The views of a scene show one set of named points, each view turned or mirrored, shifted and resized as a whole, with a little noise and some points left out.

Scene 1
View 1
k385: [0.534 -1.049 2.062 0.507 -0.008 0.998 0.335 0.404 1.928 -1.902 -0.155 2.137 -0.107 0.611 -1.305 0.666 1.024 1.947 1.135 0.229 0.790 -1.584 -2.441 -0.957]
k139: [-0.222 -0.447 1.585 0.165 -0.733 0.124 -0.137 0.395 -0.268 -0.473 0.822 -1.075 0.236 -0.836 -1.233 0.511 -0.442 0.023 -0.271 0.488 0.936 -1.444 -0.847 -1.334]
k861: [1.134 1.712 0.511 0.634 0.347 -1.158 0.045 0.858 -0.209 -1.298 -0.221 2.347 0.087 1.113 -1.113 -0.386 0.643 -0.355 -0.471 -0.203 2.406 -1.805 -0.404 -2.333]
k58: [1.408 -0.378 1.981 0.754 1.682 -0.500 -0.768 -0.420 -1.128 -0.399 -1.744 1.293 -1.790 1.027 -0.748 -1.745 0.167 2.470 -1.370 -1.265 1.497 -1.677 -0.458 -0.922]
k384: [0.222 1.846 1.817 0.860 0.308 -0.640 -0.420 -0.377 -0.741 -2.504 0.810 0.902 2.353 0.866 0.526 1.584 -1.522 0.521 -2.105 0.568 1.843 -1.743 -1.693 -2.445]
k839: [-0.646 -1.429 1.769 -0.644 0.448 1.743 -1.058 0.174 -1.427 0.444 -0.094 -0.957 -1.224 -0.588 -2.031 -1.125 -0.703 0.264 0.285 -0.476 2.047 -1.304 1.064 -1.385]
k887: [-0.677 -1.841 1.528 0.299 0.136 0.239 0.312 0.330 -1.104 -0.388 -0.015 0.009 -1.403 0.639 -0.850 -0.416 -0.527 1.577 -0.464 -0.908 1.264 -1.515 -0.156 -1.077]
k240: [-0.202 -1.867 3.065 0.007 0.908 2.067 0.329 -0.276 2.017 -0.495 -0.141 0.012 -0.131 0.238 -1.819 0.527 0.485 2.068 -0.150 0.350 0.386 -1.336 -1.385 -0.156]
k954: [-0.255 -1.063 2.460 0.119 0.632 0.848 -1.512 -0.988 -1.933 -1.235 -0.992 -0.569 -0.552 -0.226 0.058 -0.392 -1.587 2.760 -0.635 -0.601 1.194 -1.710 -1.196 -1.369]
k441: [-1.729 -1.956 1.901 -0.463 -0.355 1.735 0.890 0.652 0.703 0.607 1.702 -1.874 0.200 -0.351 -2.366 0.961 -0.383 -0.637 -0.319 0.518 1.094 -1.124 0.546 -0.837]
k163: [-0.611 -1.936 0.898 1.067 -0.719 -0.515 2.134 1.777 0.136 -1.131 2.093 1.926 -0.734 2.198 -0.840 0.862 0.083 0.572 -0.464 -0.637 1.303 -1.234 -0.738 -0.996]
k483: [0.212 -1.851 2.032 1.029 -0.203 -0.562 1.064 0.712 0.181 0.156 1.258 -0.279 -0.872 0.714 -1.056 0.144 0.000 1.132 -1.696 -0.199 0.265 -1.012 -0.817 0.002]
k765: [0.511 -0.738 1.787 -0.110 0.047 1.392 -1.308 0.604 -1.225 -0.757 0.733 0.719 -0.636 -0.072 -1.644 -0.651 -0.674 0.199 0.926 -0.163 2.401 -1.071 -0.126 -1.556]
k418: [0.941 -1.588 1.002 0.722 -1.565 -1.051 -0.289 1.132 -1.274 -0.449 0.408 0.272 -1.891 -0.656 -0.949 -0.916 0.186 1.084 1.030 -0.427 0.696 -1.276 -1.380 -0.835]
k828: [0.403 -1.252 1.776 -0.333 -0.463 2.240 -1.806 0.880 -1.436 -1.135 1.249 1.071 -0.689 -0.285 -1.709 -0.570 -0.933 0.126 2.177 -0.032 2.717 -0.920 -0.351 -1.705]
k766: [0.046 -0.251 1.015 0.946 -1.156 -0.579 -0.065 1.386 -2.174 -1.922 2.553 1.552 0.279 1.160 -0.050 0.750 -1.611 -0.159 -0.384 -0.245 2.425 -1.030 -0.831 -2.044]
k915: [-0.590 -1.662 1.418 1.312 -2.025 -1.631 1.951 0.969 0.705 -1.098 2.085 -0.707 0.367 0.077 -0.042 1.911 -0.162 1.003 -1.055 0.534 -0.754 -1.320 -2.573 -0.486]
k530: [1.274 -0.440 1.074 0.899 -0.904 -1.208 -0.426 0.782 -1.003 -1.152 0.164 1.007 -0.954 -0.116 -0.562 -0.503 0.091 1.047 0.371 -0.262 1.004 -1.446 -1.612 -1.336]
k756: [-1.126 -0.615 1.518 0.217 0.164 0.159 0.709 -0.246 0.222 -1.461 -0.403 0.087 0.313 0.531 -0.470 0.957 -0.272 1.569 -0.778 -0.163 0.816 -2.129 -1.160 -1.575]
k903: [0.516 -4.043 1.873 0.260 -0.868 0.913 -0.278 0.997 -0.277 0.406 -0.165 -0.115 -3.397 -0.709 -1.894 -1.540 0.794 2.543 2.025 -0.840 0.141 -1.022 -1.184 0.346]
View 2
k915: [-2.238 -1.559 1.881 0.612 1.000 0.409 0.360 -1.749 0.680 0.547 0.247 1.608 0.220 1.125 0.933 0.890 -3.152 -1.287 -0.992 1.478 2.199 4.484 0.863 -0.199]
k756: [-0.780 -0.504 2.267 2.147 0.516 1.807 -1.087 0.038 -0.517 0.687 0.462 0.371 0.084 0.629 2.239 0.116 -1.093 -1.402 -1.725 -0.284 -0.327 2.376 1.172 0.097]
k58: [-0.585 1.582 1.121 5.027 -0.012 3.291 -1.882 0.328 -1.286 -1.396 0.740 3.020 0.072 2.005 1.988 -0.971 0.426 -1.006 -1.628 0.212 -0.477 0.001 -0.628 0.970]
k954: [0.400 0.604 2.130 3.088 0.405 4.182 -0.535 0.539 -0.903 -1.728 -0.010 0.389 0.633 2.066 1.092 -0.327 0.630 0.014 -1.416 -1.553 -0.143 1.889 1.262 1.168]
k384: [-1.251 -0.852 2.582 2.366 2.009 2.197 -2.043 0.837 -1.494 2.720 0.048 0.503 1.916 1.126 3.863 -1.397 -0.713 -0.585 -2.724 -0.566 2.291 3.817 1.188 2.668]
k903: [-0.404 1.119 0.994 1.478 -0.089 1.275 1.745 -1.304 0.264 -3.777 0.078 3.259 -1.605 0.950 -1.428 0.441 -0.070 0.043 0.044 0.858 -1.625 -0.470 -0.042 -0.772]
k483: [-2.153 -0.728 0.739 1.912 0.695 1.561 -0.501 -0.482 -1.151 -0.893 0.611 3.093 -0.125 1.618 0.730 0.115 -1.539 -1.996 -0.334 1.107 1.022 2.303 0.904 -0.424]
k441: [-1.381 -1.149 0.858 -0.940 0.876 0.563 0.591 1.213 -1.714 -0.327 0.824 1.249 -0.338 0.589 0.686 -0.016 -1.087 -2.746 0.384 -1.095 -0.225 1.643 3.015 -1.524]
k418: [-0.362 1.318 0.931 1.116 0.236 0.736 0.970 -0.728 0.347 -1.361 0.126 2.725 0.105 1.643 0.308 -0.644 -0.854 0.350 -1.605 0.735 1.166 0.626 -0.760 0.423]
k139: [-1.141 0.283 1.395 0.461 1.304 0.980 0.643 0.691 -0.326 0.241 0.490 1.218 0.388 1.480 1.395 -0.902 -1.216 -1.409 -0.775 -0.888 1.261 1.862 1.532 0.360]
k530: [-0.631 1.411 1.331 2.096 0.560 0.813 0.089 -0.572 0.285 -0.069 0.197 2.520 0.386 1.495 1.496 -1.004 -0.900 0.270 -2.237 0.919 1.352 0.817 -1.053 1.158]
k240: [-2.155 -0.584 2.587 2.399 2.020 1.948 -0.047 -0.234 -0.572 -0.607 0.432 1.919 -1.471 -0.396 0.925 0.169 -0.474 -2.006 0.530 -0.166 -2.349 1.503 2.313 0.097]
k839: [0.202 1.013 0.468 0.551 0.200 1.837 0.502 2.048 -2.077 -1.619 0.657 1.691 0.257 1.544 0.714 -1.186 0.786 -1.384 -0.504 -1.892 -0.487 -0.478 1.728 -0.324]
k385: [-1.699 -0.195 3.059 2.455 1.907 0.604 -0.309 -1.094 0.141 0.808 -0.085 2.037 -1.261 -1.152 1.778 -0.131 -0.478 -0.190 -1.247 1.141 -1.852 1.191 0.355 1.349]
k766: [-0.379 -1.165 0.826 -0.225 0.667 0.590 -1.071 0.420 -2.625 1.004 -0.421 2.213 1.883 0.997 1.957 -0.984 0.059 1.025 -2.886 0.742 2.626 2.510 0.057 1.783]
k828: [0.214 0.403 1.360 -0.601 1.368 0.767 0.883 1.288 -2.033 -0.568 -0.476 2.082 0.351 0.021 0.714 -1.639 1.732 1.253 -1.327 -0.932 -0.330 -0.294 0.939 1.739]
k765: [-0.247 0.567 1.108 0.551 1.145 1.174 0.187 1.341 -1.945 -0.444 0.032 2.402 0.391 0.694 1.209 -1.639 0.981 0.123 -1.250 -0.757 0.014 -0.026 0.827 1.296]
k861: [-1.021 1.130 1.094 2.392 0.849 0.107 -1.890 1.031 -1.297 2.278 0.726 2.551 0.769 0.648 3.731 -2.086 -0.521 -1.026 -2.943 0.568 0.967 -0.081 -0.814 1.541]
View 3
k240: [1.252 -0.168 0.642 0.472 1.246 0.667 0.138 -2.089 -1.697 -0.330 -1.399 -0.787 -2.506 0.984 -0.358 0.432 1.649 0.211 0.153 1.007 0.294 2.161 3.093 0.222]
k385: [1.566 -0.325 -1.390 -0.319 1.206 0.774 -0.664 -1.364 -1.766 1.017 -0.531 -2.459 -2.257 0.226 -1.549 0.291 1.367 0.436 -0.021 0.705 -0.184 1.847 1.988 0.505]
k861: [-0.531 -1.297 -1.252 0.385 -0.191 1.024 -1.211 0.295 0.072 2.417 0.618 -2.474 -1.667 1.518 -0.934 2.279 -0.038 0.232 0.435 0.166 0.745 -0.762 0.064 1.135]
k530: [0.020 -1.325 -0.717 -0.021 0.603 0.289 -0.987 0.346 -1.044 1.160 -1.298 -0.997 -1.418 -0.022 -1.688 0.494 -0.321 0.989 0.429 0.610 -0.207 -0.141 -0.351 1.197]
k139: [0.740 -1.310 1.606 -0.440 0.435 -0.289 -0.111 -0.371 -0.750 0.517 -0.925 -0.020 -1.797 0.720 -0.909 0.830 -0.629 0.384 -0.429 0.152 0.768 -0.270 1.432 0.438]
k765: [-0.456 -0.573 0.493 0.782 1.875 1.098 0.544 0.804 -0.131 1.511 -1.292 -0.394 -2.314 0.504 -0.895 1.466 -0.352 1.243 -0.974 0.436 0.692 0.255 1.433 1.576]
k756: [1.343 -1.923 0.137 -0.635 0.466 0.847 0.194 -2.189 -1.064 1.148 -0.999 -0.497 -2.597 1.187 -0.852 1.028 0.300 -0.521 0.474 0.854 0.600 0.359 0.831 0.204]
k483: [0.251 -1.155 0.302 1.111 -0.471 -0.633 -0.506 -0.935 -1.004 -0.630 -1.192 0.355 -2.335 0.423 -0.706 0.138 0.353 -0.720 0.906 1.605 -0.136 0.229 1.535 1.246]
k954: [0.271 -2.241 0.286 -0.618 2.083 1.859 1.119 -1.015 -0.785 1.228 -3.610 0.877 -1.735 0.938 -0.124 1.099 0.093 1.064 0.838 1.128 0.528 0.712 0.269 0.534]
k887: [-0.209 -1.387 0.429 1.087 0.887 1.014 0.445 -1.119 -0.995 0.746 -1.665 0.629 -3.195 0.666 -0.939 0.866 -0.087 0.096 0.323 1.437 0.212 0.368 0.181 1.470]
k839: [-1.018 -0.561 2.412 1.530 1.887 1.348 0.886 -0.139 -0.569 0.702 -1.664 0.912 -2.926 1.279 -0.369 1.705 -0.440 1.373 -0.797 0.451 1.031 0.442 0.994 1.353]
k915: [2.303 -2.004 0.197 -1.106 -1.219 -1.900 -0.783 -1.456 -1.584 -0.362 -0.634 0.065 -2.130 -0.553 -1.815 -0.933 -0.437 -1.414 0.383 1.199 -0.442 -0.487 1.375 0.484]
k58: [-1.467 -1.358 -1.111 1.386 0.946 2.075 -0.475 -0.622 -0.739 0.921 -2.518 -0.571 -1.472 1.655 0.011 1.593 1.101 1.038 2.138 1.485 0.066 0.888 -0.594 1.210]
k903: [-0.623 0.473 1.021 2.110 2.121 0.518 -0.444 -0.626 -2.807 -0.854 -2.437 0.528 -3.096 -0.716 -2.170 -0.877 0.664 1.955 -0.200 1.211 -0.943 2.221 0.033 1.933]
k418: [-0.307 -0.884 0.296 0.684 0.844 -0.089 -0.841 0.387 -1.565 0.443 -1.556 -0.143 -1.932 -0.433 -2.136 -0.188 -0.564 1.361 0.022 0.675 -0.496 0.121 -0.668 1.592]
k163: [0.847 -1.218 -1.495 1.205 -0.545 -0.232 -0.218 -0.852 -0.703 1.101 0.447 -0.640 -3.895 -0.252 -1.897 0.295 -0.090 -1.663 -0.162 1.816 -0.347 -0.183 1.245 2.120]
k441: [0.805 -0.423 3.104 0.972 0.429 -0.548 0.759 -1.161 -0.834 -0.371 -0.123 0.871 -3.617 0.879 -0.617 0.848 -0.394 -0.488 -1.431 0.482 1.052 0.215 3.095 0.842]
k384: [1.680 -3.137 -1.362 -2.308 -0.172 0.489 0.331 -0.335 0.914 2.504 -1.003 -1.180 -0.785 1.262 0.077 1.997 -0.470 -0.896 0.777 0.651 1.159 -1.352 1.851 -0.062]
k828: [-0.127 -0.256 0.344 0.584 2.710 1.200 1.004 1.301 -0.296 1.966 -1.385 -0.441 -2.654 -0.286 -1.449 1.245 -0.547 1.672 -1.861 0.213 0.589 0.491 1.839 1.731]
View 4
k384: [-1.945 -0.871 0.404 0.914 2.175 0.586 -0.838 0.902 0.546 -1.213 1.422 -1.352 2.025 1.366 -0.691 -1.916 0.401 -1.029 -1.948 2.222 -1.229 -0.767 0.974 0.729]
k441: [-2.113 -1.510 1.376 -2.299 0.560 0.661 -0.329 2.748 0.985 -1.230 -0.256 -0.467 -0.636 -1.843 -1.016 -0.865 -1.251 1.721 -0.583 0.596 -1.468 0.153 0.035 0.580]
k861: [-0.320 -0.849 0.855 -0.382 -0.091 0.324 -1.113 2.533 1.246 -0.780 2.055 -1.198 1.179 0.472 0.702 -0.509 0.626 -1.259 -1.812 2.414 0.187 -1.234 2.103 0.208]
k887: [-1.520 -0.570 1.160 -2.037 0.960 -0.216 -1.351 2.006 -0.596 -1.050 1.073 -1.086 -0.326 -1.064 -0.090 -1.036 0.748 1.176 -0.689 1.067 0.493 -0.666 1.211 -0.535]
k530: [-0.863 0.475 0.594 -1.108 0.493 0.652 -1.192 1.823 0.268 -0.026 1.082 -1.620 1.167 -0.293 0.196 -0.384 0.816 -0.390 -0.386 1.346 1.232 -0.884 1.143 -0.535]
k139: [-2.050 -0.648 0.751 -0.980 0.840 1.003 -0.734 2.338 0.689 -0.591 0.282 -0.880 0.908 -0.765 -0.813 -0.612 -0.383 0.617 -0.362 1.143 -0.502 -0.362 0.591 0.051]
k903: [-0.672 1.274 0.782 -3.826 -0.520 -0.542 -1.309 2.355 -0.787 -0.230 0.432 -1.170 -0.056 -2.603 -0.297 0.000 0.966 1.858 0.794 -0.035 1.828 -0.318 0.247 -1.043]
k163: [-0.319 -0.378 1.422 -2.591 1.187 0.795 -0.541 1.354 1.221 -1.050 1.436 -2.184 -1.252 -0.534 0.714 -1.520 0.843 -0.463 -1.916 0.944 0.270 -0.051 0.192 0.375]
k756: [-2.461 -0.427 0.618 -1.250 1.224 0.164 -1.104 2.019 0.179 -1.784 1.674 -1.303 0.703 -0.531 -0.699 -1.053 1.306 0.300 -1.180 1.352 -0.644 0.100 0.690 0.148]
k483: [-0.790 -0.744 0.576 -2.310 0.838 0.686 -0.473 1.702 0.380 -0.010 0.098 -1.860 -0.243 -0.888 -0.389 -1.566 1.253 1.078 -1.037 0.950 -0.519 0.229 0.772 -0.730]
k385: [-0.636 1.032 0.220 -2.276 -0.200 -0.615 -0.637 1.837 0.687 -1.350 1.937 -1.427 1.557 -0.898 -0.738 -0.666 1.491 -0.314 -1.224 0.992 -0.223 0.068 -0.226 0.662]
k766: [-0.682 -0.463 1.565 -0.534 2.083 0.897 -0.938 0.673 0.565 -0.745 0.903 -1.522 0.043 0.607 0.563 -1.504 -0.938 -0.967 -1.470 1.324 0.800 -1.533 0.488 0.600]
k954: [-2.411 -0.058 0.493 -0.633 1.536 -1.005 -1.802 1.371 -1.868 -1.330 1.050 -0.573 1.475 -0.476 -1.148 -1.177 0.836 1.450 -0.232 1.288 0.418 -1.147 1.214 -0.672]
k58: [-0.413 -0.348 0.242 -1.445 0.014 -1.258 -1.695 2.094 -1.300 -0.457 1.596 -1.064 1.185 -0.366 -0.080 -1.186 2.241 0.934 -1.029 2.030 0.564 -1.281 2.652 -1.343]
k240: [-1.346 0.142 0.069 -2.720 -0.208 -1.055 -0.470 2.192 0.153 -1.489 0.990 -0.857 1.165 -1.661 -1.667 -1.062 1.293 1.396 -1.029 0.771 -1.465 0.529 -0.184 0.387]
k828: [-0.505 0.332 1.493 -1.433 0.085 -0.862 -1.260 1.790 -0.116 -1.172 0.818 -0.082 1.010 -0.996 -0.238 -0.252 -1.950 0.284 -0.309 0.765 0.987 -2.018 0.148 0.956]
View 5
k384: [0.664 -2.972 1.777 1.515 0.373 -0.164 -0.841 2.105 1.901 0.662 -0.805 1.149 -1.058 -1.846 3.726 0.138 -1.983 -3.037 1.727 0.613 -0.642 -1.713 -1.839 1.186]
k418: [-0.238 0.550 0.546 -0.350 0.573 1.334 0.693 -0.340 -1.439 -1.815 -1.227 1.209 -0.366 0.343 0.617 0.662 -0.350 -0.144 -0.414 -1.451 -1.694 0.373 1.002 1.701]
k240: [-1.625 -0.806 1.318 2.353 -1.342 -2.466 2.968 -1.836 -0.229 -0.290 -0.983 3.249 0.556 0.743 1.376 -0.076 -1.748 -1.827 2.418 -1.706 -2.443 0.876 -0.015 1.010]
k766: [-0.244 0.214 2.189 1.770 1.605 2.248 -1.125 0.526 1.145 1.015 -1.503 0.518 -1.401 -0.969 2.790 1.506 -0.781 -1.881 -0.809 -0.128 -1.494 -1.035 -1.054 1.360]
k765: [-0.685 0.165 0.981 0.595 1.062 1.205 0.944 -0.284 1.092 0.452 -1.477 2.453 -0.668 2.257 2.204 1.490 -0.142 -0.467 1.263 -0.643 -2.611 -0.212 0.070 1.541]
k861: [-0.405 -1.468 0.218 0.757 -0.865 1.487 -1.513 1.252 0.614 -0.041 0.850 1.401 0.625 0.222 2.458 1.641 -0.912 0.412 1.344 -0.045 -1.964 -1.937 -1.940 1.610]
k887: [-0.107 0.327 0.980 1.273 -0.451 0.757 1.608 -1.449 0.209 -1.390 -2.426 2.354 0.109 -0.449 0.883 1.576 0.192 -1.417 0.989 -0.435 -2.612 -0.559 0.062 1.453]
k530: [-0.361 -0.535 0.332 0.037 0.523 1.035 0.066 0.668 -0.894 -1.474 -0.575 1.158 -0.327 -0.256 1.656 0.520 -0.649 -0.344 0.250 -1.226 -1.377 -0.384 0.065 1.511]
k483: [0.557 0.683 1.578 2.313 -0.959 -0.505 1.125 -1.434 -0.810 -1.539 -1.023 1.165 0.101 -0.691 0.385 1.397 -2.084 -1.702 0.628 -0.305 -2.006 0.529 -0.150 0.434]
k839: [0.421 0.328 1.318 0.051 -0.050 0.889 2.172 -1.399 1.420 -0.277 -2.761 3.071 -0.192 2.959 0.817 2.122 0.361 -0.889 1.982 0.295 -3.395 -0.229 0.720 1.637]
k441: [0.232 0.266 3.853 1.318 -1.628 -0.705 1.784 -2.528 0.825 1.529 -2.189 2.438 0.084 2.403 -0.600 1.261 -1.838 -2.612 0.488 0.296 -2.891 0.614 0.074 1.585]
k903: [-1.686 1.911 0.091 0.422 0.279 0.185 3.275 -2.609 -2.256 -2.648 -2.042 2.681 0.227 1.321 -0.143 0.716 0.278 0.195 0.323 -2.717 -2.795 1.643 2.026 1.465]
k954: [0.437 -1.310 0.225 0.335 1.073 -0.093 2.661 -0.035 1.117 -2.019 -3.453 2.936 -0.929 -0.603 2.549 0.345 0.577 -2.399 2.579 -0.384 -1.940 -0.584 0.773 1.450]
k915: [0.083 -0.523 3.234 1.541 -1.026 -0.938 0.188 -0.735 -1.715 -0.498 -1.055 0.261 -0.325 -2.381 -0.088 -0.587 -2.892 -3.314 -1.497 -1.001 -0.463 0.642 -0.193 1.328]
k163: [-1.640 1.040 2.034 3.291 -0.866 1.247 -0.415 -1.600 -0.566 0.267 -0.580 1.050 0.405 -1.792 1.039 1.746 -1.171 -1.366 -1.051 -1.128 -2.208 -0.569 -1.501 1.164]
k58: [0.399 -0.525 -1.651 1.304 -0.177 0.413 1.676 0.126 0.080 -3.532 -1.124 2.484 0.486 -0.725 2.399 1.903 0.254 0.200 3.310 -0.289 -2.521 -1.025 -0.199 0.666]
k139: [0.556 -0.954 2.391 0.016 -0.441 -0.166 0.769 -0.281 0.339 0.220 -1.506 1.707 -0.440 1.225 0.677 0.365 -1.608 -2.023 0.542 -0.022 -1.646 0.084 0.239 1.648]
k756: [-0.755 -1.853 1.624 1.433 -1.725 -0.535 1.008 -0.645 0.403 -0.313 -1.634 2.493 0.609 -1.445 1.331 0.270 -0.763 -2.443 1.353 -0.582 -1.914 -1.216 -0.994 1.942]
k385: [-3.074 -1.254 0.700 1.970 -0.605 -1.160 1.225 -0.531 -0.941 0.051 0.230 2.561 0.528 -0.307 2.359 -0.707 -1.324 -0.848 1.196 -2.820 -1.750 0.219 -0.733 1.605]

Which points are out of place in each view (at most two, in the order of its rows)? Write none if all are in place.
view 1: none
view 2: k441, k530
view 3: none
view 4: k385
view 5: k756
